Points on a hilly landscape, in no order, each with its height.
A ball rolls from a point to whichever of its 2 nearest points has the largest drop for the distance, and stops where none of them is lower. Distance is the straight distance between rows; heights are no part of it.
z824: [-20  11 -20 -11   3  -5  15  -5 -30  -4   0  20   6 -13  13  -4   8 -36
 -23  11 -18  11   3  27 -18  -6  12 -25 -19 -12  31]  height 290
z25: [-17  -1  -6   6   0 -16 -11  -6 -21 -15  -1  -2  -6  -6   0  14  12   7
 -13 -10   5 -11  -7  -2  13 -14  -6 -17 -12  -3  11]  height 304
z988: [  0  15  15  10 -15   6  12  19   6  12  13  29 -12  23 -12 -21 -14 -12
  -2  13  26  -5  18  13 -15  16  10  -8 -14  -4  20]  height 788
z567: [ 22 -20   7  11  14   1   7  -2  14  24  -9 -38  -5  14   9  -2  13  32
  12   5 -27   1   6 -10   3   2 -21  18 -14 -10 -19]  height 182
z514: [-28   5  -9   9  -5 -22  20   6 -24  -3  11  11   3   7 -10  -2  10  -3
 -33  -7  10 -11  -1  15  -2  -5  10 -29 -29 -18  25]  height 310
z606: [ 17 -26  -4  -9   2 -34 -23  -1   3 -11 -11 -32  -7 -24  21  20  19  21
  20  -8 -34  -2   0 -26   0 -10 -42  -8 -20  -2   2]  height 99
z677: [ -2   3  -5  17  -7  21  -7 -35  11 -10 -12  -9   4   6   5 -12 -18  -7
  21   6  -6   0  -2  -6  12 -15  -5   7   1   6  18]  height 338
z284: [  3  -3   1  -9  -1  44  17 -11  27   3  -2 -10  27  13  -7 -12 -15 -12
  17  24 -10  18   6  -6  -5   1  11  28  17  -9 -25]  height 550
z107: [ 34  -6  -9  -9   5 -16 -19  21 -14  -4 -16  20 -33 -19  12  18  18 -11
  -1  18   0  -4   1   7 -24  10 -18 -14   8  22  -2]  height 227
z590: [ -4 -12   8  -7  13  12  11  -4  20   5   3 -35  17   6  -7 -11  -3  16
  -2 -11 -12   2  -6 -16   5  -3   7  33   7  -2 -36]  height 487
z213: [ -6  23 -33 -31   8   9   4 -11  -9  10  -7  30  15 -17  13  -1 -17 -41
 -15   6   1  17 -20  27 -19   0  25  -2  16   9   0]  height 258
z769: [ -4   4  25   5 -21  22   8  10  16 -12  24 -10  -3  16 -21 -33   2   2
   4  -2   2  -6  13 -16  14   1   7  18  -7  -3   9]  height 503
z220: [-10   3  25  -1 -12  31   6  -8  19 -18  19 -14  13  14 -28 -31 -10  -4
   6  -5  -1  -2   9 -22  15 -12  14  26   8   3   0]  height 555
z63: [ -8  26  12  23  -8   9 -20  -8  16  -8 -10  25 -22   5 -24 -17 -29  -6
   9  -2  38 -14   3  -8  10  -5  -6  -9  -6  26  35]  height 318
z276: [ -6  10  17   4   4  -5  -2   7   6   0  14  11  -5  13 -16   2  -6  20
 -18 -12  40 -18 -13  -6  15   9  14  -1  11  10 -10]  height 707
z360: [-23  15  -1   4 -26   1   2   3 -14 -19  11  20  -9  -6  -5 -12  -9 -23
  -5  -6   9  -1   2   2  -1  -9   1  -3 -12   4  42]  height 806
z203: [ 19  -1  -2   1 -14  18  14  13  10  22  -2  15   2  24  14 -12  -3  -7
  15  30  -5  16   9  19 -21  18   4  11   3 -18 -13]  height 284
z238: [ 31   2 -14  16  10  -7 -14  -1  -8  16 -21  25 -22  11  13   9  10 -10
  -1  36  -1 -10   2  24 -20  12 -15 -31  -5   5  20]  height 243
z547: [  2   6  13  16 -24  17   3   3   9 -12  10  -6  -8  13   0 -19   3 -11
  21   8   1   5  15 -11   8   2 -17   2 -14 -11  32]  height 276
z15: [ -8  13  -4  16 -10  11 -17 -26   4 -19 -14   7  -5  -3  -4  -7 -20  -9
  11  -7  10  -1 -12  -9  14 -17  -5   2   6  19  23]  height 385
z364: [ 12  -2  -1   0   4 -19 -28   3 -31 -19 -11  11 -18 -20   0  28  14   4
  -7   2  15  -6  -1  -2   3  -4 -17 -34   7  13  -9]  height 231
z607: [ 19 -10   1 -18  12 -33 -27   5 -33  -1  -4   8  -5 -27  -2  31  -1  13
  -4 -14   2   4  10  -9  -1   4 -14 -33  15  12 -35]  height 249
z733: [  0  10  25   4 -15  12 -12  13   9 -24   7  11 -19   1 -23 -11  -6   1
   5 -13  30 -12 -11 -19  13   0   6  22  21  32   1]  height 731
z867: [ 32 -13 -13 -11   5   1 -13   1  -2   5 -21   7 -18 -20  21   2   5 -24
  14  20 -22  18   8  12 -23  10 -17   0  10  11  10]  height 172
z339: [-21  11 -11  -3  -7  20  16 -22   1 -10   4  -1  26  -5   2 -10 -14 -16
   0   2 -15  10   4   8   3 -20  19   9   3 -12   9]  height 224
z269: [ -5  13  -4  13 -14  -3 -20 -11 -12 -26 -10  10 -21 -12  -4   2  -3 -10
   2  -6  13 -10 -11  -6   9 -15 -14  -7   1  21  35]  height 406
z285: [ 15 -21 -18 -19  33 -16 -19 -21   7 -11 -26 -14  17 -42  22  16  -1  -1
  11   1 -35  19   1  -1 -11  -3  -3  -3   5   9   8]  height 635
z327: [-12  26  13  20 -10  22 -14 -15  20   5  -9  28  -1  18 -24 -27 -37 -10
  15   6  32  -1  10   2   7  -5   6  -8  -8  10  30]  height 369
z363: [-14   1  26  11 -11   4  -1   8   9 -15  27 -22 -11  11 -18 -24   7  17
  -8 -17   3 -15   3 -24  26   0   1  18 -15  -1  10]  height 444
z441: [ 16  -3   2  -6 -26 -12   0  40 -11  -1   5  17 -35  -8   4   2  22 -14
  -4  10   1  -4  12   2 -26  10 -18  12  11  14   4]  height 241
z704: [-15  10 -12  -6  -5   5   6  -9 -23  -1   1  17  13 -11  28 -11   8 -43
  -2  29 -27  18   6  33 -12   0   0 -24 -25 -22  38]  height 274
z33: [ 16  15  -3  30   8  12 -22 -30  19  10 -26  19 -10  20  -1   1 -29   5
  12  10  23 -15  -6  -1   5   2  -2 -10  12  22  15]  height 433
z960: [ 15 -15   6  17  14 -13 -11  -6   6  16 -13 -31 -14   6  12  17  11  34
   8   1 -21 -11   0 -10   4  -8 -27   6 -22  -6 -12]  height 150
z976: [ 16  -6 -12  -4  11 -15 -33  -8 -20 -10 -20  11  -9 -22  10  27   2   5
   2   3   5   6  -7  -4   3  -4  -8 -17  13  15 -15]  height 221
z611: [-28  -5   0  -8   2 -26  15  13 -24  10  13  -5  11  -4  -5  18  18  14
 -26 -23   6   0  -8  10   6   5   9 -14  -3 -16 -20]  height 416
z686: [-11 -13   5  -5   4  26  28 -10  17   6   1 -29  32   3  -4 -12   1   2
   8   8 -30  15  12  -7   0  -8   0  23  -1 -19 -21]  height 603
z168: [  6  16   6   9  -9   2  -3  11   3  -3  -1  28 -19  13 -10  -4 -11  -4
  -3   4  26 -14   0   4  -7   7   3  -3  12  19  11]  height 262
z496: [-20  -2   2  -4  -5  40  25 -16  17  -2   5 -16  39   7  -6 -10  -8 -11
  11  22 -23  17  12   3   0  -8  13  25   6 -20 -10]  height 580
z741: [ 11 -11 -15   0  33 -21 -18 -11  -2  19 -16 -12  -4  -5  18  31   4  31
 -12   6  -4  -7  -7   9  -1   1  -7 -19 -11  -9 -26]  height 102
z826: [-28   6  -3  -3  -3 -10 -22 -14 -32 -16   1   7   7 -20  -6  16  -9  -6
 -11 -23  16   7 -14  -2  19 -14   6 -12  17   7  -2]  height 623
z601: [ 31 -17 -12  -8  17 -11 -23 -11   6   1 -26  -2 -18 -31  30  16  11 -24
  20  21 -27  22   3   5 -18   4 -27 -17  -4  15  26]  height 153
z938: [ 29 -19  -2   3   4  32   4  -6  24  10 -17  -7  -1  13  -3  -9 -10  -5
  28  21 -10  17   5 -11 -11  11  -7  25  25   2 -24]  height 655
z652: [ -3  14 -16   1  -4   6  -1 -12 -10   2  -5  25  -2   5   6  -6 -13 -23
  -4  12   2   1   0  20  -9   1  10 -15  -3   4  22]  height 222
z693: [ -3  16  -6  -9 -14  -3 -20   0 -18 -23 -13  23 -15 -26   7   2   1 -31
   0  -5   1   5 -14   7  -7  -6  -6   2  13  25  17]  height 812
z575: [ -3 -15 -22 -18  17  -8  21  -9   0   2  -8 -20  29 -29  14  -7   7  -4
   6  -3 -48  17  11   4  -7  -3   1  11  -5 -16  -3]  height 626
z479: [-20 -17  11 -20  -4 -35   6  25 -29  -1  16 -10  11 -24 -10  18  19  18
 -11 -33 -12  12   5 -10   6   5  -1   3   3  -7 -27]  height 434
z958: [ -8  14  22  12 -18   2   3  35   4  -2  24  20 -22  20 -18 -26  -4  -9
  -1  14  30  -9  29   2  -9  20  -7  -7 -22   4  29]  height 793
z996: [  6 -17 -27 -16  32 -14   2 -22   2   2 -22 -17  22 -33  20   5   2  -3
   4  -1 -42  18   4   8 -14   1   3  -4  -6 -11   5]  height 631
z193: [ 14  -2  20  13 -11   9  12  13   9   7  11 -25 -13  23  -4 -18  19  21
   4   1 -12  -6  14 -10  10  10 -19  11 -20 -13   3]  height 239
z889: [ 16 -10 -27 -26  28  -3  -8 -22   8  -7 -28  -3  17 -40  14   6  -8 -15
  10   0 -29  25  -2   5 -15   3   8   5  19  17  -2]  height 639
z735: [  1  -7 -16 -14  -4  -3  22  10 -13   8   1  12  -1  -7  15  -4  18 -21
  -9  10 -31  16  11  25 -21   7   0  -7 -15 -19  10]  height 279
z307: [ 12   4  -3  20   7  10  -9 -23  16   9 -13  -2  -5  18   1  -1 -18  11
   9   5  10  -7  -6  -5   8  -6   7   5   7  12   3]  height 457
z861: [ -2  23   3  26   5  13 -13 -27  19  12 -17  19   1  23 -10 -13 -33   1
   8  10  30 -12   3   4   8  -3   5 -18  -4   9  27]  height 410
z947: [-11  -3  10 -13   9 -16  20  23 -13  21  22  -7  10   5  -8  15  17  26
 -25 -23  16  -3 -14   6   5  13  11  -3   2 -16 -38]  height 404
z242: [-26   2   3 -18  -3   0   0   5 -17 -12  11   1  18 -18 -12   8  -8  -6
  -6 -33  17  15 -12  -6  12  -4  20  14  35  11 -21]  height 634
z823: [  7   7  -3 -18   6  13  26  13  18  27  20   8  10   9  -9   3  -4   1
 -13  -6  28  -8 -21   2  -2  16  25   9  19  -3 -33]  height 527
z75: [ 18 -13  23   4   1  11  18  13  16  20   5 -40  -3  20  -8 -17  22  27
   7   0 -25  -4  12 -11   4   9 -19  26 -18 -13 -18]  height 209
z630: [-11  13  10 -11 -13  23  27   6  13   1  23   3  19  14 -17 -18 -10  -5
  -5  -5   1   4   2   1   2  -2  29  20   6  -7  -9]  height 475
z338: [-31   8  -5  -2   2   0  24 -11  -1   7  10  -9  20  12  -1  -4   0   4
 -18 -10  -5  -1  -3   9  10  -9  22  -2 -15 -16  -1]  height 317
z497: [ -1   0   2   9 -10  29   7 -15  11  -8  -5  -5  12   7   4 -12 -11 -13
  22  14 -10  12   7  -4   3 -11   2  14   6  -6   7]  height 397
z509: [ -7   0  -6  -1 -16   6  20  11 -14   3   9   6  13  -3  21 -12  16 -22
   6  22 -31  22  17  23 -11   4  -8  -6 -26 -33  21]  height 293
z661: [  4   6 -26 -33  10   2  14   6 -11  19  -3  22   3 -14  17   0  -6 -30
 -14  13  -5  16  -6  28 -27  14  21   3  14   1  -5]  height 266
z572: [  1  17  24   1 -24  17   3  20  11 -16  17  16 -15   9 -21 -24 -17 -12
   8  -7  22  -3   2  -9  -1   3  12  27  15  26   7]  height 741
z124: [-24  -1  -6   3   8  -2 -15 -20 -11 -11  -3  -6   7  -8   3  14 -10   6
  -4 -22  11  -2 -17  -6  19 -18   8   4  12   6  -8]  height 613
z784: [ 16 -11 -12  -8   0  21  22   8  11  20  -8   5  20  13  19  -9   1  -7
  14  28 -23  25  10  25 -20  16   5  13  -3 -27 -14]  height 301
z342: [ -6 -18   7 -18  -5 -34   1  29 -19 -10   7 -17   2 -26   0  15  28  21
   6 -28 -23   7   6 -22   1   4 -16   8  -8  -6 -16]  height 441
z340: [ -1  12   8  -8   5  16  -1  -1  20  13  15   1  11  14 -16  -6 -17  10
 -10 -14  39 -12 -21 -10  16   8  28  17  24  11 -23]  height 673
z377: [ -7 -10  -4   4  14 -26 -19  -7 -18  -3  -8 -11  -6  -8  11  26   9  18
  -5  -8  -5  -6  -5  -3  11 -12 -11 -17 -14  -3 -11]  height 285
z877: [ 31  -2 -11   6  -6  -4 -15   8  -6   3 -18  15 -28  -2  14  10  12 -14
   3  21  -4  -6   6  10 -15  10 -18 -14   3   9  15]  height 234
z756: [-38  13   4  -3  -6  15  30 -12   1  -7  19  -9  32   0  -4 -10  -8  -7
 -11  -5 -11   3   6   1  13 -20  28   5  -8 -19   3]  height 305
z232: [ 14 -17 -15 -10  24 -27  -4   2  -9  14 -21  -5  -3 -12  16  25  18  19
 -11   4 -21   0   1  13  -9   8  -8 -22 -15  -9 -11]  height 81
z78: [ -6  -1  10   8  12 -33  -6  16 -33   7  20  -2   3  11 -13  30  17  29
 -29  -8  24 -15  -2   9  -3   0 -10 -41  -7  -9 -30]  height 374
z460: [-31   6  -5   7   6 -29  20  16 -23   5  17   5  10  14 -18  10  15  11
 -38  -9  27 -14 -13  21  -3   4  14 -32 -22 -16   3]  height 323
z392: [ 36  -7   4  22   2  20 -22 -17  25   3 -21  -8 -19  15   1   1 -11  11
  29  15   7  -8  -2 -19   7   1 -11  21  27  23  -9]  height 516
z389: [-18  11   3   0 -12  20  23   2   9  11  15  14  26  20  -1  -9  -5  -7
   2  18 -13  12  12  21  -7   4  21   0 -17 -33  11]  height 365
z246: [  9  11   8 -12  -4   1  18  31   9  14  18  20  -4  11 -11   0   4   6
 -14  -5  38 -15 -13   5  -6  24  20   9  28   7 -27]  height 539
z991: [-16   2  -3 -17  -7 -11  -8   7 -24 -16  -2  14   6 -23  -9  15  -1 -13
  -7 -23  14  11 -11   4   6  -3  11   0  26   9  -7]  height 629
z568: [ 37  -4   8  27  -6  13 -13  -4  19   7 -13  -4 -26  18   4  -2   0   7
  24  18   4  -7   6 -14   0   8 -22   7   8   8   8]  height 499
z585: [  3 -12 -22   4  12  -2 -14 -32   1  -8 -20 -17   1 -22  15   3  -3 -11
  16  -2 -23   5  -2   1   9 -17 -10   0  -1   6  16]  height 76
z584: [ 19 -13  -4 -18 -18 -20  -6  38 -11  -9  -4   8 -32 -27  13   5  31 -19
   5  -1 -15   2  11  -7 -22   8 -23   5   4  12   8]  height 236
z465: [-11  12  -8   4 -25  -2 -25 -18  -7 -41  -7  -3 -19 -21   3   3   0 -26
  12 -13   3  -4 -10 -14  17 -24 -31  -8   2  16  49]  height 420
z680: [ -6   2   2  -2 -29  13   4  11  -9  -3   8  17   6   0  21 -21  10 -28
  17  28 -12  17  11  18 -13   2 -13  -2 -23 -27  34]  height 309
z71: [  8  -5 -19 -26   3 -10  18  20 -12  18  -2  18  -4  -9  18  -3  12 -25
 -15  14 -21  14   3  28 -30  17   8  -2   0  -5  -8]  height 273
z870: [-10  -6  14   3  -3  -3  -1   6   1 -11   6 -25  -4  -4   0  -3  13  13
  -2 -22  -4  -5  -3 -20  16  -6  -1  20  -1  -1 -11]  height 363
z729: [  1  -2  10  -7   4  15  -2  -4  16   1   3 -13   5  10 -10  -3  -9   8
  -1 -15  19  -7 -16 -18  11  -2  17  28  28  12 -31]  height 656
z258: [ 29 -17 -11 -10   3 -10 -20   5   2 -10 -24   0 -19 -25  14  13  11  -8
  19   6 -19   7   0  -7 -10  -1 -16   4   9  15   7]  height 188
z954: [  9 -10 -16  -3  18   9  -9 -18  18   8 -16 -16   5   0   5   9 -12  13
   5   0   3   1  -7  -9   4  -4  10  19  17   8 -29]  height 187
z187: [-13  -5   3 -15   0   5   4   5   4  -6   6 -11  15  -9  -7   4  -2   3
  -1 -22   9   7 -12 -15   9  -2  15  23  26   5 -29]  height 644
z176: [-24  10 -19  -6  -1 -14  21   5 -29  -2   4  22   2  -1  -4   0  10 -22
 -30   2   4  -2  -5  28 -12  -3  19 -26 -20 -13  21]  height 299
z764: [ -3 -20  -9  11   9   0 -21 -26   6 -10 -12 -34   0 -10  15   5  -1   2
  21  -8 -21  -1   0 -17  14 -22 -18   8  -5   0   2]  height 151
z904: [ 26 -21 -22 -20  20  10  -4 -11  16  -1 -26 -10  12 -27  11  -2  -9 -15
  16  12 -35  20   5   3 -23   7  -4  21  21   8  -4]  height 643
z97: [ -2   3   0  21   6   6 -40 -38   8 -17 -19  -9  -6   0   7  14 -22  13
  14  -2  12 -12 -19 -16  18 -26  -6   4  10  23  -1]  height 485
z263: [ -8  13 -12   6  -2  12   3 -18 -11   5  -4  22  11   4  13 -11  -6 -29
   6  21 -16  11   2  30 -10   2   3 -22 -20 -18  34]  height 250
z617: [  0  -4  26   4 -17   5   7  23   8 -17  17 -26 -17   3 -12 -16  23  12
  -4 -17  -4 -10   5 -25  16   1  -7  26  -2   0   0]  height 398
z774: [ 18  -3  -6   0  -1  -2 -18  -4  -3 -11 -18   7 -21 -16   5  15   3  -3
  14   1   2  -2  -7  -3  -2  -3  -7   1  13  17  -3]  height 205
z151: [-11   2  -5  10 -14   2 -25 -33   3 -30  -8 -17  -6 -18   9   0  -4 -17
  19 -10   2  -4 -10 -21  24 -31 -23   3   4  17  36]  height 443
z791: [ -6   1   0  -3  20 -21  15  14  -7  28  12  -4   9  13  -3  23  14  28
 -27  -5  18 -15 -15  14   2  10   6 -20  -7 -16 -32]  height 392
z330: [ -5   7   8 -11  -4  13  26   4  19  11  22  -4  15  14 -10 -13   0  10
 -17 -12  12 -11 -10  -1   5   8  31  13   5  -7 -23]  height 504
z881: [ 20 -21  -2 -25  25 -42 -15   8 -20   9  -4  -4  12 -20   9  36   0  34
  -5 -11 -15   7   1  -1 -12  12 -13 -21  -3  -8 -38]  height 263
z384: [ 10   0  13  -2 -17  38  12   6  21   2   4   3   8  18  -7 -19 -12 -17
  21  14  -3  12   4  -5 -11   5  10  33  21   3 -16]  height 526
z410: [ 28 -26 -13  -9   4  14   5   4  17   2 -20  -9  -1  -9   6  -2  -1  -8
  22   8 -23  17  10  -5 -17   5  -8  25  21   5 -16]  height 647
z555: [ 34   1 -10  20   6  -1   4   8   2  26 -16  17 -18  24  17   3  10   2
   8  35  -4  -7  10  24 -18  25 -14 -15  -4 -10   8]  height 253
z311: [-10  -1   9   7  18  -2 -19 -14   3   4   2 -14   5   8  -1   8 -10  18
  -7 -13  12 -11 -15 -11  19 -11   8   5   9   3 -22]  height 595
z442: [ -1  -2  19   3  14 -29   7  32 -15  14  22  -2   2  20 -12  21  23  37
 -34  -7  25 -23  -6  14   2  14  -8 -26  -8 -10 -29]  height 381
z189: [-14  24 -19 -19   1  11   9 -16 -12  -4  -7  21  18 -21  15  -6 -15 -47
 -10  11 -15  24  -6  29 -14  -7  18  -3   4   6  17]  height 245
z373: [ 16  10   9   6  -9  29   5   0  23   5  -3   8  -7  23  -6 -12 -18  -4
  15   9  11   0   4  -2  -5   8  11  19  13  10  -3]  height 505
z474: [-16  13   8  16 -21  -5   8  22  -3 -11  19  12 -18  10 -20 -19  -1  -7
  -3   0  21 -14  15  -6   2   4  -9 -15 -28   0  45]  height 798
z333: [ -6  22   4  20   3  -2 -14  -3   4  -8  -7  25 -14  13 -17   1 -18   2
  -4   2  36 -22  -4  -1   6  -5   0 -16   0  23  25]  height 286
z312: [ -4  10   7   7  -4  32   3 -20  23   2  -3   2  14  19 -10 -16 -27  -5
  14   5   4   5  -1  -9   8  -6  16  14   8   4   4]  height 459
z58: [-24   6   4  15  24 -25   2   2 -17  16  18   1  10  21 -11  13   3  25
 -36  -5  33 -25 -16  15   7  -2  10 -37 -19 -15  -8]  height 339
z161: [ -9  22  22   1 -19  23   7   9  22  -7  18  20   0  13 -27 -30 -25  -8
   5  -2  20  -5  11  -4   3   1  23  14   1  10  15]  height 755
z316: [ 16  -3   9   0   1   3  10  12  14   9  -1  -2 -11  12  -4   0   7  15
  -1  -3   7  -7  -1  -8   2   9   8  17  12   5 -20]  height 559
z801: [-15 -25   7 -16   0 -25   9  18  -6 -11   4 -27  17 -29  -3   3  18  15
   9 -25 -29  10   5 -23   1  -4 -12  27   1  -7 -20]  height 448
z292: [ -5  -8  -7  -6   0   9  26  -9   5  -3  -6 -17  19 -11   5  -5   2  -9
   8   1 -33  13  12   0   0  -8   3  19   1 -16  -8]  height 617
z541: [-25   6  11   4 -14 -11  19  21 -11 -12  28   7  -8   9 -19 -11   9   4
 -25 -14  15  -9   1  -1  10   3  12  -4 -19  -3  14]  height 348
z165: [ 14  -3   3  -7  -1 -20 -29  11 -38 -17   1  13 -15 -20  -9  25   0   7
  -4 -13  21   1   8 -10   3  -2 -17 -30  24  20 -29]  height 242
z149: [ -9   8  -5  14  28 -20 -13   0 -18  19  15  12  12  21  -1  28  -3  22
 -26   2  43 -27 -17  11   3  -2   1 -45  -1  -4 -18]  height 357
z522: [ 18  -6 -19   3   7  -4 -21 -25  -1  -5 -22  -4 -14 -24  20   8   8 -21
  18  13 -19  11   1   3  -1  -3 -23 -13   0  11  29]  height 127
z817: [ -2   2   4   4 -10  20  21  -3  11   0  10  -1   8  16  -3 -12   0  -5
   4   5  -7   8   9   0  -3  -1  13  11  -5 -10   2]  height 442
z354: [ -1 -10   4  23  -4  10 -12 -23  15 -10   1 -34  -3   8   8 -11   0   4
  19  -4 -11  -3   2 -22  15 -21 -16  15  -6  -1  10]  height 244
z993: [ 28  -4   2  15  -5   9  16  13   4  22  -6   7  -9  24  12  -9   7   4
  13  27  -9   8  12  14  -9  21 -12   1  -9 -17  -4]  height 267
z689: [ -2   3  -7   9  16 -27  -7   8 -27   1  -1  11   3   8  -6  26  12  19
 -28   5  26 -18  -9  16  -3  -1  -1 -40  -8  -7 -11]  height 368
z985: [ 22  -1   5  22   3  12   4  -7  14  18 -11  -1 -10  23   6  -2  -4   9
  10  14   3  -5   5  -2   2  12   0   0   0   2  -1]  height 480
z724: [  2 -12   2  -4  21 -35 -17   7 -22   4  -2  -9   1 -13   5  31   8  28
  -9 -13  -5  -3  -1   2   0   4 -12 -24  -8 -10 -34]  height 271
z52: [ 38 -13   0 -20  -9 -22 -18  35  -7  -6 -15  15 -31 -28  14  17  22  -8
  11   6 -12   1   6  -4 -26   9 -21   3  18  21  -5]  height 232
z32: [-30  10   1   3  -3 -18  14  12 -19 -13  19  19   1   7 -24  -8  -2  -2
 -30 -10  32 -12  -3   9  -1  -1  17 -22 -19  -6  24]  height 325
z12: [ 16 -14 -16   6  27  -7 -15 -16  17  21 -17 -17  -3  -1  14  21  -8  26
   1   3  -8  -4  -8   3   0   0  -1   4   4  -2 -32]  height 139
z790: [  0  -2 -20  -2  19   8   5 -26  11  23  -8 -12  13   9  10   5 -16  13
  -9   0  -2   0  -9   3   4  -5  13   7   3  -6 -18]  height 235
z794: [ 12 -18 -11  -9   8 -30 -13   6 -14  -3 -16  -8  -8 -27  14  20  24  12
  -3  -3 -23   2   0  -7  -4  -1 -19 -17 -17  -3   3]  height 63
z162: [  0   2  -6   0  -2  16  35   7   7  26   5   3  19  21   5  -6   5  -1
   2  21 -23  15  10  22  -9  12  11   3 -17 -33  -9]  height 324
z995: [ -8   9   3   1 -23  10  14  10  -5  10   9  23   5  13   8 -12   0 -21
   1  18  -6  10  10  20 -14   6   5  -6 -14 -21  18]  height 329
z953: [  2  -2  18  26  -5  24 -22 -26  23  -7   0 -21  -4  19  -6 -22 -14   5
  23   3   4  -9   4 -25  23 -12 -11   9  -6   6  20]  height 370
z915: [ -3  14  13  -5  11   3   3  12  22  19  22  11   5  17 -22  -4  -7  15
 -20 -10  48 -32 -13  -4  17  20  23  -2  14   6 -20]  height 693
z725: [ -8  -1  12  -5   1  30  13 -11  23  -8  13 -24  23  12 -10 -19  -7   2
   1  -6  -9  -1   3 -18  12 -11  15  29   9   0 -24]  height 515
z766: [-12  16  18   8 -10   0  -4  13   1 -18  14  14 -12   2 -22 -11  -9   6
  -9 -12  32  -9  -8 -12  15   1  12   6   7  15   6]  height 719
z173: [ 15 -24  -7 -17  16 -42 -19  -6  -8 -12  -9 -18   0 -38  21  21  24  14
  10  -5 -43   7   1 -11  -7  -3 -27 -20 -22   0  10]  height 80
z89: [ -9  -1   3   8  -7  -6   3  -4  -7  -4   2  -8  -6  -2   1   0   9   7
  -7 -13  -2  -5  -4  -6  11  -9  -1   3  -6  -4   7]  height 330
z582: [ 13   7   7   2 -15  -7   0  29  -2  -2   3  27 -32   9  -3  -3   5  -9
  -5  12  20 -14   7   6 -22  15  -6  10  19  22   5]  height 247
z797: [  1  -6  -5  14  -6   4 -41 -37   5 -24 -20 -17 -12 -19   9  13  -9  -2
  26 -11   1  -6 -14 -22  20 -30 -23   6  10  23  11]  height 465
z587: [-16 -27   4 -22  18 -19  10   8   1  -3   1 -32  34 -21  -3   4   4  17
   4 -27 -26  10  -3 -18  -2   0   2  29  11  -8 -36]  height 458
z594: [ 26 -15 -11 -24  26 -24 -29   0 -16   1 -15   6   2 -28  11  33  -6  18
   0  -6  -7  12   0  -1  -9  11  -7 -23  10   9 -32]  height 257
z422: [-22   7   6  -5 -13  -5  37  19  -8   1  24  15   2  10 -13 -10  12  -7
 -25  -6   7  -2   6  13  -6   6  21  -3 -13 -15   4]  height 371
z382: [-27  19  -1   9 -29  -5  -4  16 -10 -20  15  19 -21  -2 -18 -21  -9 -21
  -4   2  22  -7   6   0  -2  -7 -17 -22 -24   8  55]  height 802
z314: [ 20 -25   4   3  17 -26 -13  -1   8  10 -12 -41 -11  -6  18  20  17  33
  24  -5 -34  -7   3 -14   1  -4 -44   0 -29 -11  -7]  height 122
z105: [-16  10 -23 -15   5   8  10 -24 -14  -9  -7   5  20 -16  15  -1  -5 -28
  -4   2 -20  13   1  20  -1 -14  15  -4   5  -5  12]  height 223
z802: [  3  -7   9   9  10   1   5  -4  13  14   3 -20   0  19  -2   1   2  23
  -8  -5   5 -13  -9  -9  10  -3   9  12   0   0 -24]  height 574
z513: [-28  17   4  -7 -15  13  34   8   4   6  25  14  23  15 -12 -13  -3  -7
 -18  -3  -2   7  10  13  -2  -1  30  -1 -17 -25  10]  height 395
z336: [-20  20 -10  -1 -16   3  -4 -10 -11 -23  -4  22   1 -13  -2  -8 -13 -28
  -1  -9   5   5 -12   7   0 -15   4   2   7  15  26]  height 810
z589: [  6   5  18  -6 -11  -1  12  33   4  -3  14   5 -14   6 -14  -1  11   9
  -9 -12  19  -9  -6  -5   2  16  10  19  19  12 -22]  height 549
z911: [-14   6 -21  -5  12   1  13 -19  -2   7  -4   2  13   5   6   5 -10  -1
 -17  -5   4  -2 -11   8   5  -3  23  -5   4  -8  -4]  height 275
z850: [ 11   0  17  28 -11   0   2   4   5   7  10 -19 -18  26   4 -15  16  22
   5   8  -1 -12  11 -11  15  11 -32  -7 -27 -15  25]  height 259
z691: [ -2  18  15  -1  -5  19  12   5  24  13  13  13   7  23 -22 -21 -19   0
  -4   0  24 -13   3   0   4   9  26   3   1   5   2]  height 772
z752: [ -1  16   4   3  -5   9  19   4   7  19   9  22   3  22  -9 -10 -15  -4
  -7   6  18  -8   5  14 -11   9  22  -6  -7  -6   7]  height 783
z814: [  2   7  21  20 -22  25  -8  -3  18 -16   8  -5  -9  13 -11 -24 -14  -4
  25   2  10   0  10 -18  15  -6 -12  10  -5  10  31]  height 358
z143: [-29  -7   6 -21  -3 -27   2  20 -34   5  25  -3  13 -16 -18  26  13   8
 -22 -38   5   8  -4   0   7   3   9 -12  10  -7 -29]  height 426
z239: [ -3 -21   3 -13  26  -8   1   0  13   7  -2 -32  21  -6   1  11  -4  22
   3 -22 -14   5 -10 -17   3  -3   4  27  11  -5 -44]  height 469
z371: [  0   0  14  25 -18   9  -5  -8  10   1   7 -17 -10  25   8 -22   5   5
  19  14   2   0  12 -12  16   0 -28 -11 -29 -22  38]  height 199

Where does a ball stop that starts at each point below?
z587 => z652
z572 => z677
z220 => z585
z594 => z585
z689 => z652
z568 => z107
z392 => z107
z311 => z677
